Each row is a point on a tangle of strands that fork and nearly touch. The rows are in no order.
Points whose rows are less than 38.2 apart are linked; no others are. Some points are linked to none.
<667>: [ -6  21 -28  -2   2   1   3 -16  13  24  -4  -8  22  14   6   3 -16  -7
 -16  -8   0  19  -7  16 -25 -12   6]
<1004>: [ -2   5  11 -18   2  12 -19 -10 -16 -14   6   5  -7 -17  -8  -7  34  -8
  -6  24 -26   6   0 -22  18 -10   2]
<917>: [ 10  11  11  10   7  -9  11   2 -16 -11   5  -9 -30  -4  -5   0  13  -6
  13  -4  18 -19  11   8   7  21 -12]
<1609>: [  4 -23  -9   8  18  21   4 -18   2   9   0  -1  12  12 -14   2 -16   4
  -9  -3   5 -18   3   5 -12  -7  10]
<1097>: [  2  -1 -14  12  -8  -1   8   2   6   3   5 -10  22   9  12  10 -19 -10
   0  -8 -22  -4  -7   5  -3  -5   5]
<63>: [ 17   7  -9   9  22   5 -19 -16  -5  20  -2   9  19  19   1  -3  10   3
  -9  21  -4  -9  24  12  16  -5   4]
<893>: [ -5   3  11   1  -9 -12  17   6   1 -10  -5  -4 -20 -13  -7  -7   4   2
  14 -23  17 -20   1  -1 -19  14 -14]
<913>: [ -8  -5  -9 -11 -22  -4  19   4  -4   2  -3  -5  -1  -2  14 -27 -16  -1
 -13 -13 -29  18 -23  -1  -4   5  14]
<474>: [  0 -13  10   8 -10  -7  22  -6   6  -3  -4  -7   0   1  -9  -3  -4  -7
  14 -24   7 -30   3  -5   6   9   7]
<1452>: [ -9 -19   0  -8  -6   0  12  14  -9 -11  -8  25   7  -5  10  -8  -5   7
   8  12 -20 -10 -17  12 -12   6  -9]
<1026>: [ 13 -10   9   1 -10  -8  -5  20   6 -18  10 -17  -8   8  10  23  -9  -4
  16   2  21   8   7 -11  12  11   6]
<1619>: [ 14   5 -14  12  14   5  -8 -13  13  24  -1  -9  21  12   0  17   2   3
  -9   8  10   8  16   7  -2 -14   8]
<279>: [  3   7   3  -9   1  14 -15   0 -11   5   6  13  13  -4   5   5  14  -4
  -9  31 -13   7   3 -10  17 -12 -14]
<800>: [-11 -16   0 -11  -1  29   5  -2  -7   4   0  19   3 -10  -2 -22  -7  -8
 -14   5  -9   1 -33   2  -7  -3  -3]
<1290>: [ -3   2  -2   1  -9  -2   7  -5   3  22  -3   5   4 -18  -6 -10  -8   4
   0 -18   1  -3  -7   1 -12  -1  -3]
<535>: [  4  17 -10  17  -9  -4  -4   0   8  14   9 -20  26   9  12  27  -7 -23
   1   3 -18  -2  -2  -1  17  -8   4]
<1731>: [-12 -24   0  -4   0  18   8   7  -7  -7  -8  17   3  -3  -3 -14 -12  -2
  -6  -3  -5  -5 -23   2  -7   3  -3]
<1492>: [  4  16 -26   2  12   1  -4 -18  10  28  -7 -12  22  13  -2  15  -6  -2
 -10  -1   6  19   9  13 -17 -17  12]
<1049>: [ -2  -8  -8   2  23  12   8 -15   0   8  -7   3  -8  -1 -25 -14   5  11
  -9 -20  23 -12  14   8 -26   6   8]
<1712>: [  6  21   6  10  29 -12 -22  -7  -3  -4   0   0 -17  11  -2  -6  32  10
  -5  -4  16  -4  25  23   8   8  10]
<1439>: [ 10   3   2  -4 -17  -1 -11   9   7  -3   4 -14   5   0   7  21 -11  -6
  -3  -3   7  21   4 -12   9  -4   2]
<1361>: [  5 -14   2  -8 -25 -18  20  14   1 -14  -3  -7  -9 -12   9 -11  -5   6
  14  -4 -15   2 -12 -11  -7  14   8]
<795>: [ 20   5 -10   9  26  17 -14 -11  -6  14   4   5  16   7  -7 -11   6   8
  -3  25   0 -16  30  22   9   4  16]
<1766>: [-16 -16   6  11 -15 -18  36   5   9 -21 -15   4   9  18   6 -10   5   7
   2 -21 -16   0  -1  -7  20   7  13]
<1372>: [ -1  -6 -11  -6  18   3   8 -12   6  11  -9   9   2   9  -7  -2  -9  13
  -6  -8  27   5   9  12 -32  -5   8]
<523>: [  8  11  13  -1   6   0 -10  12 -13 -15  10 -17 -32  -9   3   8  25  -7
  16  -3  11  -2   6  -6  15  16 -13]
<1587>: [  2   9  -8 -24 -24   2   7   9 -11  -3  -6  -1   6 -11  12  -5  -4  -1
   5  26 -36  20 -14  -1  -8  -1   2]
<328>: [-14 -22  -3  -4 -16 -20  26  10   0 -13 -20  11   7   4  12 -16   1  14
  -1 -13 -21   3 -13  -3  -3   6   4]
<1642>: [ 14 -11   8   7  -6  -4  10  11   3 -10  14 -13   7   4  15  22 -15  -7
  16   9 -15  -4  -6  -5  17   1   9]
<681>: [ 14  -2  11  -5  -7   7 -12  11  -4  -3   6  -8 -13 -15   0  11  11 -12
   9  15  -6   6   3 -19  16   3   0]
<1653>: [  1 -12   8  -6 -18   3   9  12  -1 -20   1  -9 -19 -14  -1  -1 -11   4
   8 -13  19   7   1 -14 -15   8   1]
<414>: [ -6 -13   2  -1   5  -4  10  17  -4 -17  -7  17   5   4   8  -4  -8   2
   9   9  -5 -20  -1  13 -14  10  -9]
<419>: [ -6   9   6 -11   2   9 -26   2  -5  -5   2   2 -12  -4  -7   8  14   3
  -9   8  14  26   8 -19   8  -8  -9]
<597>: [  1 -18  -2   4   3  -4  17   1   2  -4 -10  13  11   8   5  -5 -15  -2
  10   0  -6 -30  -5   9  -6   7   1]
<958>: [ 14   6  -4   3 -16  12   1   3  -9  12   6  -8  12 -22   7   1   4 -19
  -2  19 -25   3 -11  -9   2  -5  -2]
<339>: [-14 -18   2   4 -15  -8  15   7  13 -20 -14   3   5  15   2   0 -15   7
  -7 -23   9   3  -4  -3 -10   0   7]
<1479>: [ -6   8   2  -3   9  -7 -11  11  -3   0   4  12   2 -12   4   3  10   8
  10  23  -5  -4  -4   8   8   0 -14]
<524>: [  8   2  -7   4  22  13  -8  -9  12  15  10  -5   0   7 -23   2   7  11
 -14   3  31  13  21   2 -13  -4   3]
<1119>: [  4   0   3   3  13  22 -10   8  -5   2  15  12   7  -7 -11  -5   9   1
 -12  19   2   1   2   1   1  -6 -13]
<666>: [ -5   7   5 -14   0   1 -11  17  -9 -20   5   1 -20 -12  -6   6   8   2
  11   4  12  12   4  -2  -6   7 -10]
<990>: [ -6  15   4   6  24   8  -5   3  -7 -16   8  -1 -18 -19 -21  -9  15  11
  -7 -13  18   6   4  14 -11   5 -11]
<1644>: [ 12   7  -3  11  22  14 -12  -6  -8   4   8   8   4   1 -18 -15  14   7
  -1  15   5 -23  26  25   8  14  12]
<20>: [  2   8  14  -1  -1 -11 -21   0  -6   1  10  -3 -20 -15   0  -1  29  -3
   7   3  -3  -4   3 -17  20   1  -8]
<45>: [-18  18   3 -34   4 -11 -21 -15 -14 -16  -2   8  -3  -8   0  -4  24   2
  -1  16 -24  15  -5 -23   8  -8  -4]
<269>: [ -9   5   2   1  23   9   5  -7  -5  -7  -2   8 -13  -9 -21 -11   8   9
 -10 -17  23  -7   6  12 -26   3  -4]
<234>: [-10   7   5  -3  14   4  -6   8 -13 -15   7   2 -17 -27 -12  -4   8   6
  -2  -2   8   5  -3   2  -6   3 -12]
<1155>: [ -7   7   2  -7  14  27  -2 -13   0  12  14  14  -4 -12 -15 -21  -6   7
 -18   5   4  16 -18   8 -10  -9 -10]
<493>: [ -5   9   0 -12   0   9  -5   7  -6   1   3  10  -2 -16  -7 -11  -8   5
  -4   8  -2  11 -13  -1  -6 -12  -8]
<131>: [  6   3   1   3   5 -15 -20   6  14   4  -2  -7 -10  13   3  16   1   5
   3  -4  33  12  13  -6   6   5  -3]
<294>: [ -8   9   9  -1  10  11 -25   5  -7 -27  16  -8 -24 -11  -8  -4  23   4
  -6  -2  10  16  11 -10   6   3 -15]
<218>: [  2  10  11 -14  -1   4 -22   0  -9  -6   6  -1 -14 -14  -4  -1  31  -5
   5  10 -17   9   7 -29  16  -6  -2]
<1402>: [ 10  -3   9  -9  -1  -9 -25   6  -2  -5   5 -12 -24  11  11  15  10  -6
  11   5   7   6   6 -23  22   0  -8]
<665>: [  0   0  -5  -9 -21  12   9   0  -6   8  -1  -5   0 -13   9 -17 -14  -8
 -10  -3 -25  13 -23  -3 -10  -3   9]
<641>: [-11   3  -4 -29 -12  20   3   3 -11  -6  -5  10   2   2  12 -16 -26   5
 -11  15 -19  23 -22   9 -12  -2  -4]
<719>: [ -8 -18  16   6 -19 -21  39   7  13 -23  -5  -8   1  17  14  -6  -2   8
  14 -14 -15 -10   0  -8  16   1   8]
<1584>: [ -3   8   3  -2  10  21 -21   6   0  -7  16  -3 -13  -4 -16   1  20   9
 -16   4  16  17  14  -7   8  -4 -11]
<802>: [ 15  -9 -12  10  17   4   4 -16   2  11  -5  -4   6  11  -9   6 -15   3
   5   8  16 -21  25  15  -1   0  19]
<1135>: [ -1 -17   0   2  13  23  -8  -3   2   1   7   3   0  10 -11   0 -11   3
 -19   6  16   9  -2   9 -21 -12  -5]
<1376>: [-10  -6 -14  10  -8  -3  21  -8   9   1 -15   5  22  15  -3  -2  -7   3
  -5 -31  -6  -6  -5   4   5   2  19]
<385>: [ -5  17  14   1  10 -19 -18   0  -2   9   9   0 -18 -13  -4 -11  30  -1
  12   4  -6 -16   6  -1  26   5  -4]
<1624>: [  5 -16   3   6 -19   6   8   4  10 -10   6 -15  -7  -2   4   7 -22   0
  -9 -24   4  29  -4 -15  -4  -5  15]
<1280>: [  7  11   6   2   8 -30 -19   6  -6   2  -1  -9 -28  24   6   6  15   0
  13   5  25 -15   3   8  20  11  -5]
<369>: [  9   3   1  13  15  -1  -6  -4   1   9   2   0   0  -5 -16   0  -2   3
   5   2  19 -12  19   6   1   8   2]
<1505>: [-15   5 -27   6  -3   6   4  -9  11  10   1  -5  21  25   8  -4 -17  -3
 -12 -22 -19   2 -15  12 -16  -9  13]
<95>: [-16  -6 -12  -9   3  22   3 -14   5  13  -8  16  -1   8   1 -19 -14   2
 -21  -8  10  12 -30  10 -18  -5   1]
<1524>: [  0  19 -14   9  -9  -8 -10 -10  17  18  -3 -18  18  14   7  23  -9 -10
  -5  -7   1  18   8   0   5 -10   0]
<1487>: [ -4  13  -1   3  -3 -18  -3   4   0  28  -2   7   2 -31 -10  -7  -1   2
  13 -10  -2  -4  -3   5  -3  -2  -7]
<793>: [  5  14  -7   8  -6 -14 -11  -5   8  17   3 -14  16  10  18  22   0 -12
   2   1  -4   6   2  -3  17  -2  -2]
<1562>: [-12 -19 -12  -6   2  13   6 -11   9   5  -8   9   7  20  -3  -2 -15   5
 -21 -15  12  21 -19   9 -21  -5   6]
<1454>: [ -4   5  -8 -29 -24   7  14   5  -9  -7  -6  -2   4   2  17 -16 -22   0
  -4  15 -32  28 -17   3 -10   2   3]
<467>: [ -5 -14  10   8 -10 -18  33   4  11 -17  -5   5   4  25  13   5 -13   2
  17  -9 -16 -25  -3   1   9   4  12]
<25>: [ -7  -6 -14   6  -4  -4   9  -9   5  11  -7  -3  21   9   3  -1 -15  -3
  -4 -19 -10  -4 -10  11  -9  -4   8]
<159>: [  8 -22  16  18  -3   8  16  -2   0 -14   8 -10   3   2  -1   3 -14 -12
  15  -4  -7 -27  -1  -5   9   5  10]
<1440>: [ -3  29   0   2  30 -16  -5   1  -4 -12  -8   6 -16  -3  -6  -1  17  12
   0 -11  24   3  16  19 -10   5  -2]
<1485>: [ 15  -8  -6   8  15  -4  11 -13  -6  -2 -10   3   4  15  -4   1 -15  -2
  17  10  10 -34  15  12   1   3  15]
<846>: [  6 -13   7  -4 -22  -1  14   7   7 -13   1 -10 -10 -10   3  -5 -14   1
   0 -19  -1  13  -3 -15  -5  -2  13]
<1684>: [  8   2  14  14   0  -3  -1  -1  -8  11  12  -7 -19 -23 -10  -4  12 -10
  16   5   7 -22   6   0  13  20   1]
<837>: [ -5 -22   5 -11 -21   1  20   8   0 -13 -14   1 -14 -16   5 -17   1   3
   8  -9 -21 -11 -12 -12 -10  10  12]
<872>: [ 10   0  -4  -8 -23   6   7   9  -7  -2  -1  -7  11 -18   9  -5  -7 -13
   8  17 -33   8 -17  -2  -6  -5   0]
<515>: [ -1  18   2   8  19  13 -18  -4   4   4  13   3   3  -7 -22 -11  19  12
 -14   0  12   4  12  11  -1  -6  -3]
<1281>: [  5   2   4 -17  -9 -14 -16   1  -6   1  -4  -3  -6   3  18  12  18  -5
  18  18 -23  10   3 -21  17  -5 -11]
<1165>: [-20  20   5 -23   8 -11 -18 -15  -9 -17   6  13   7  -7  -7 -10  25   5
 -22  11 -24  14  -4 -15  15 -12  -9]
<1025>: [  6   1  12  -1 -14 -13   8   6   2  11   5  -3  -8 -25   5   0   9  -2
  23  11 -12 -14 -12  -4   5  11   3]
<1279>: [  5   6   6   8  11  -3   8   4  -7 -16  -5  -4 -18   4  -3   4   1   1
   9  -7  25 -14  15  10  -9  15 -13]
<804>: [  4 -15   8   6 -12  10   8   2  -3   4   5  -2   6 -17  -4  -9 -10 -11
  -1 -13  -8  -9 -11 -11  -4   2   5]
<509>: [ -1  -9   5   0  -1   2   3  16   1 -22  -5   1 -13   7   1  11 -13   4
  -1  -4  24   0   8   1 -16   5  -8]
<484>: [ 16   5  -2   7  22  -5 -26 -11  -1  11   0   9  -1  30   3 -11  18   0
   0  18   0 -12  30  15  18   1   7]
<393>: [  0 -13 -14  -1  17   0   8 -19   7  14 -16  -1   4   3 -13  -5  -4   9
  -6 -18  22  -9  11   4 -22  -3  16]
<1092>: [-13 -21  -4  -1  -5   8   7  -1   9  -9 -11   9   3  11   2  -4 -22   7
 -22 -20   7  10 -15   2 -11   1   7]
<193>: [  2 -12   5  15  -7   5  18 -15   3   1  -1  -6  11   5  -6   4 -13  -8
  12 -18  -8 -30   1  -2  10  -2  12]
<40>: [  6   1   2 -16  -6 -25 -16   9   4   5  -2   0  -8   9  19  17   9  -2
  15  15  -2   1  -1 -11  21   5 -11]
<1517>: [  4  -5  -5  11 -15  -5  14  11  -1  -8  16  -8  17   9  20  10 -14  -7
  10  -3 -37  -3  -3   1   3  -5   9]
<1237>: [  6  10   5  17  17   2 -13   4  -6   4  12   9  -2  -3 -13 -10  20   3
   4  18   0 -22  18  22  18  12  -5]
<1415>: [  4  -8   1   4   4 -14  19 -12   2 -16 -15   1   1  27   6   1 -15  -6
  24  -2  12 -32  13  12   2   4  10]
<38>: [  6  14  12  12   1  -8  -8  -1  -3  17  14  -2 -14 -30  -9 -10  21  -1
  14   6  -4 -17   1   0  21   8  -4]
<961>: [-13  11   0 -25  -4  12   2  -1 -10  -4  -5  18  -2 -15   3 -12 -14   9
  -9   7  -8  20 -17   8 -10  -6 -10]
<1498>: [  3  -5   0  13   8   5   2   5  -5  13   4   5  13  -3  -3   3 -10   0
   0   9  -3 -11   1   7  -3  -3  -9]
<1554>: [ -3  -7  -7  -1   6  -4   5 -14  20  11  -9  -4   6  13  -9   6 -17  10
  -5 -19  21  16   6   7 -30  -8  11]
<1496>: [  7  -5   1   9  -9  -4  10  -1   6  18   0  -8   6 -15 -11  -2 -15  -4
   3 -21   4 -12  -3  -9  -2   3   2]
<1680>: [ 13 -17  13  15  -4   0   8  10  -2  -6  13 -10  -2  -2   6  14  -8 -15
  17  13  -1 -20   0  -4  13   9   4]
<1707>: [ -1 -17 -11   8  11   5  10 -11   0   7 -17   8  17   8  -9  -7 -10  -1
   5  -7  -6 -34   2   9  -1   9  10]
<581>: [ -1   9   5   5  15 -10 -11   3  -6   4   5  10  -4  -8   3  -1  21   3
  15  23  -8 -17   2  18  21  11  -7]
<1540>: [ 15   1  -2  14  13 -10  -3 -11   2  10  -2  -7   0  14  -7  14  -7   1
   5   6  25  -9  18   9   7   2  11]
<556>: [ -5   8   3 -20   0  29  -6  -5  -8  -7   0  14   2   4  -2   7  -3  -1
 -17  30   1  27  -4  -4   3 -11 -16]
<1354>: [ -3 -19   7  -6 -14 -14  19  15   9 -30  -4  -4  -8  11   6   2 -15  10
   3 -20   6   2   4 -10  -9   5   3]
<1763>: [ -2  -2 -10   3   5  12   2   0  -6  13  -3  10  22  -3   0  -5 -13  -3
  -7  12 -16  -9 -12  14  -9  -9 -12]
<1453>: [ -3 -19   8   6  -8 -13  27  -9  10 -21  -8  -5   2  25   3  -5 -13  -9
  21  -1  -4 -36   5   6  12   5   7]
<462>: [ -8  12  -1 -11   3  16 -11  -8 -11  -4  -2  22  13   9   5   9  13   0
 -23  29  -6  17   1  -5  10 -14 -16]
<263>: [ -6 -14   1   0   7  17  -1   4   7 -13   1  -2  -9   9  -7   3 -12   4
 -10  -6  27   7   2  -1 -26   2  -2]
<926>: [  8  -5   1  11  14  -6   1   5  -1 -14   1  -8 -18  12  -1  12  -7   0
  -2  -7  33  -4  20   4 -19   6 -12]
<1536>: [  8  19   4   5  24 -11 -28 -13  -5   2   4   5  -5  20  -3 -20  26   5
   1   4  -1 -15  30  20  15   7  11]
<1740>: [  3  12 -14  11  -3   6  -4  -7   6  16  -1  -7  21   5   2  11 -10 -10
 -14   1   1  11  -2  -1  -1 -11  -3]
<1003>: [  2  -1   2  -1 -21   6   0   3  17  -1   8 -20   0   1   1  18 -20  -4
  -9 -10   7  35  -4 -14  -4 -10   3]
<522>: [-10 -17  -3   0 -23 -11  21   9   2  -4  -4   1   6  -1  15  -9 -10   4
  -4 -11 -27   7 -18  -1  -1   5  13]
<1174>: [-12  -4 -11  -5 -13  22  10  -4  -2  13   3   9   9  -7   5 -21 -15  -8
 -14  -1 -19   7 -32   5 -10  -4  -3]
<528>: [-19  -2 -13  13  -8 -15  23  10   3  -4   1  -1  15  24  12   2 -12   9
  -3 -29 -30   8  -5   8   2  -3  16]
<1070>: [ 10  -3   1  -6 -13  -4 -17   3   1  -3   0 -13   5  13  14  22   2 -13
  -1   8  -4  20   6 -25  20  -9  -4]
<1471>: [ -7   5 -11  -6  12  24   0 -23   8  20   6  13   2   6 -11 -16  -8   3
 -19   4   9  16 -23  14 -17 -15  -8]
<612>: [ -5  12   2 -19  -6  20 -13  -2 -10  -8  -1   5  -6  -7  -2   5  -2  -1
  -4  15   2  33   0 -10   7 -11  -9]
<75>: [  4 -14   9  -6 -17   5  12  10  -8  -1  -2   1 -14 -31  -4 -18   0  -6
   9  -2 -22 -10 -19 -10  -9   4   8]
<15>: [ 12  -2   2   6  -6   9  -3   4   1   0   8  -7  18   1  11  16  -6 -18
   3  19 -15   3  -5  -4  11  -8  -7]
<468>: [  0  17 -17  10 -15   7  -2  -4  -1  14   8 -14  27   3  16  14   2 -28
  -2  12 -26  -3  -5  -5   6 -13   0]
<359>: [ 14  -1  10  -6  -6  -9 -12  16   0  -5   2 -16 -19   1   8  20   6  -7
  16   5  19  -1   3 -13  16  11  -1]
<1443>: [ -4   9   1  -4  13  -7 -12  12  -1  -9  -6   6 -12  -6   0   8   3   9
   4  -1  23  11   7   7  -8   4 -15]
<650>: [ 12   6  -1 -11 -22  -4 -12   1  -7   4  -9  -9   3 -10  14  13  18 -15
   9  22 -31  13  -1 -24  16  -2   0]
<1046>: [  9  -4  -7   5  20   6  -5 -18  17  20   4 -10   8   8 -11  13  -3   5
  -6   2  22  11  15   7 -15  -7  11]
<148>: [-20  -8 -14   4 -11 -13  29   4   7  -6 -27  12  23  13   2 -16   3   5
  -8 -27  -3   1 -12   6   0   9  14]
<43>: [  3   7  10   2 -21 -27  12   5   3   8  -1  -7 -11 -14   0   3  -4   0
  25  -8  13 -21  -2   0   1  13   3]
<90>: [  4   5  12  15   9   7  -6   2  -5   9  15  -8 -12 -16 -14  -6   8   0
   5  -2  13 -16  15   3   1  11  -5]
<1466>: [  0  21   3   5  36 -15 -24   4   0 -15   0   4 -20   6   2  -3  28  12
  -6 -10  18   7  15  13   1   2  -1]
<843>: [ -4  12   1   1  11  21 -16  -6   0   1  11  14   5  -3 -18 -12  15   7
 -22  16   6  11  -2   2   4 -15  -9]
<721>: [  4   8  -1   9  22  15  -5  -6   3   9  15  -3  -6  -5 -23  -7  14  14
 -10  -6  25   3  16  15 -15   2   2]
<1469>: [-10 -17   8  -2   9  25   4   6 -14 -10   4  12 -11  -9  -6 -14  -1  -1
  -8  -7   5  -9 -12  -1 -12   5  -9]
<58>: [  1  12  10  -8   4 -32 -16   6   0   3  -2  -3 -21  15  15  11  13   4
  21   8   7 -10  -1   2  19   9  -9]
<505>: [ -1 -21 -16   6  11  15  11 -20   4   8 -12   1  20  13 -15  -3  -6  -1
  -8 -17   1 -21 -10   8   1   1  15]
<1325>: [  1 -12   7  11 -15 -15  28   3   3  -6   7  -4  12  13  18   9  -8  -4
  13 -11 -32 -14  -6   1   9   1  13]
<1570>: [  5  -3  -7   8   9  11  -3  -5   6  14   2  -2  20   2 -10  10 -10  -7
  -4   4   5  -2  -2   8  -9 -11   0]
<1643>: [  3   3  -2  -2  -5   3 -21 -18  -2  13   1  -1   9  16   4  15  18  -2
 -26  10   0  12  12 -28  10 -17 -14]
<960>: [-20 -23  -7  -2 -14  -6  21  13   4 -12 -22  19  14  11   7 -15  -1  10
 -14 -11  -8   1 -15   8  -1   9   5]
<811>: [  8  12   5   7   9 -22 -12  11   0   3  -7  -3 -19  11   4  13   5   1
  13  -5  30  -3  11   1  10   9  -1]
<243>: [ -7  -3 -16   1  -3  21   7  -3  -5   5   1   7  23  12   6 -11 -19 -10
 -16   3 -21   2 -26  12 -11 -11  -6]
<602>: [ 21 -11   8  -4 -14  -5   7  15   5 -21  11 -15  -6   3  11  18 -11  -5
  19   3  -5   3   0 -15  11   7  12]
<683>: [ -2  18  10 -15   5 -26 -23  -8  -1   0   6  12 -14   4   8  -1  23   5
   1   1 -14   1  10 -25  14 -14 -15]
<1490>: [  2  19  -6   0   1   1 -18 -13  10  20  -4  -3  10   7  -2  17  13  -1
 -17   2   8  19  10 -14  11 -15 -10]
<1432>: [ 10  10  -8   1 -20   1  -5   1  -1  10  -1 -11  17  -9  21  14  13 -24
  -4  18 -31   5  -3 -14  11  -6  -1]
<1050>: [ -3 -22   4   6  -1  23   7   1 -10   5   1   6  -3 -20 -13 -14  -3  -2
  -1 -11   2 -22  -9  -3  -6   6  -2]
<1502>: [  8  -8  11   4  -8   3   7   8  -5   9   4   0  -4 -36  -3  -9   6  -5
  16  13 -22 -12 -12  -4  -2   3   1]
<803>: [ -9  14   9 -17   4  13 -20 -11 -15 -12   8  14   0  -8  -4  -5  28   1
 -20  17 -16  14  -1 -15  16 -13  -7]
<1315>: [  0 -26  -4   9  23  24   5 -10   9   6   8  -5   8  13 -19   1  -8  -1
 -18   6  14  -1   3   6 -15  -6   1]
<340>: [ -5  27  -5   1  -3  -9 -16  -8   9  29  -6   3  10  -9  -5   7  10  -1
  -9   0   7  19   3  -3   3 -14  -9]
<1261>: [  2 -10   5 -10 -16 -16  11  25  -1 -19  -2  -1  -6  -5  11   3  -9   7
  19   4  -3   0  -4  -3  -3  13  -2]
<429>: [  1  -2   3  -3  -7 -16   5  11   3  -9  -1   5  -3  -1   7   6 -13   7
   5  -4  12   1   1   0 -10   7  -3]
<363>: [ -2  17   0   2  26  -3  -9   5   2  -3  -6  10  -9   1  -1   0   8  12
  -2   1  26   9  14  17 -20   0   2]
<911>: [ -6   7  -5 -14   0  -7 -10  19  -3 -14 -10  15   2   4  10  12  -6   8
   7  18   2  22   4   6  -4  -3 -12]
<457>: [ 10   6  10   0 -17 -26   5   7   0   9   5 -14 -16 -16   8   6   9  -5
  28   9   9 -19  -6  -5  13  17   0]
<464>: [  1   5  -1   4   4  -1 -13   2  11   7   3  -8  -3  -1  -7  14   1   5
  -7  -5  30  17   9  -4  -6  -4  -2]
<56>: [  3   6   9   0   0 -12   2   4 -14 -11   5 -14 -32 -10   4   5  25  -1
  21   5   7 -16  -1   5  13  19 -12]
<41>: [ -3 -13  11   7 -11  -9  24  -8  14 -20  -8  -8  -8  16   0 -11  -9 -10
  15 -15  13 -35   7  -3   8   4   7]
<228>: [ -1   5   6  -5   0  -4 -14   4  -7   8   2  11   7 -11   9   7  16  -4
   6  27 -19  -7  -3  -7  20  -1 -15]
<1602>: [ -4  27  -4  -4   2 -11  -9  -3   0  28  -5   8   8 -20 -11  -5   2   6
   1  -2   1  13  -6   4  -7 -12  -6]
<1752>: [-21 -11  -5  10  -9 -22  35   7   1 -14  -9  -2   8  15  16  -4  -4  12
  -5 -23 -29   6  -5  -9  13   2  19]
<1247>: [ -2   7  -5  -6   2  -5  -8  -3  14   7  -6  -2  -4   1  -9   5 -14   9
 -10 -13  27  19   4   5 -21  -8  -3]
<445>: [  4   2   1 -12 -10   1 -18  -9  -5  -1  -3   3   1  10  10  22  11  -9
 -18  10  -9  18   8 -24  15 -11 -14]
<1197>: [ -3  -4  11  -4  -6   5   9   9  -5 -17  -2  -3 -25 -20  -9 -11   0  -1
   3 -24  13  -4  -3  -7 -22   9 -10]
<434>: [  3   4   8  -1 -15 -13   9   7   0   6   0  -2 -16 -25  -4  -8  -1   3
  14 -15   9 -13  -1  -8  -7   8  -3]
<1005>: [ -7   0   4   2   3  20   1   1  -5  10  11   9   1 -21 -11 -14  -7   5
 -12  -1   0  -1 -18   2  -8  -8 -10]
<122>: [ -7  14 -33   3   4 -10   2  -6   9  18  -3  -7  28  21  14   2 -21   5
  -8 -15 -10   8  -4  17 -24 -13  17]

Follow the links from the first point to the second, and from the first to the third. Name the last point that the two ways share.
<122>; <803>; <1005> | <25>
<369>; <1050>; <602> | <1453>
<339>; <269>; <522> | <1432>
<535>; <515>; <1540> | <25>

A fork is a point with three links. Follow the links from the first point to the second and name the forks in between, in order.
<414>; <523> | <509>
<1740>; <159> | <1174>, <25>, <467>, <1453>
<1766>; <1050> | <467>, <25>, <1174>
<1165>; <1469> | <1453>, <467>, <25>, <1174>
<1092>; <131> | <1432>
<1562>; <1376> | <1432>, <1174>
<524>; <1643> | <25>, <1174>
<38>; <602> | <1453>
<1619>; <218> | <25>, <467>, <1453>
<721>; <58> | <25>, <1174>, <1432>

A fork is a point with three links, a tip a point with one. Leave the first point through the second and follow the links. Name the first fork or tip that comes.
<1731>; <1469> | <509>
<484>; <1536> | <1432>
<63>; <795> | <294>
<1415>; <1485> | <45>
<1004>; <218> | <1453>
<1602>; <1487> | <1174>
<1587>; <1454> | <1354>
<1119>; <843> | <25>
<509>; <263> | <1452>
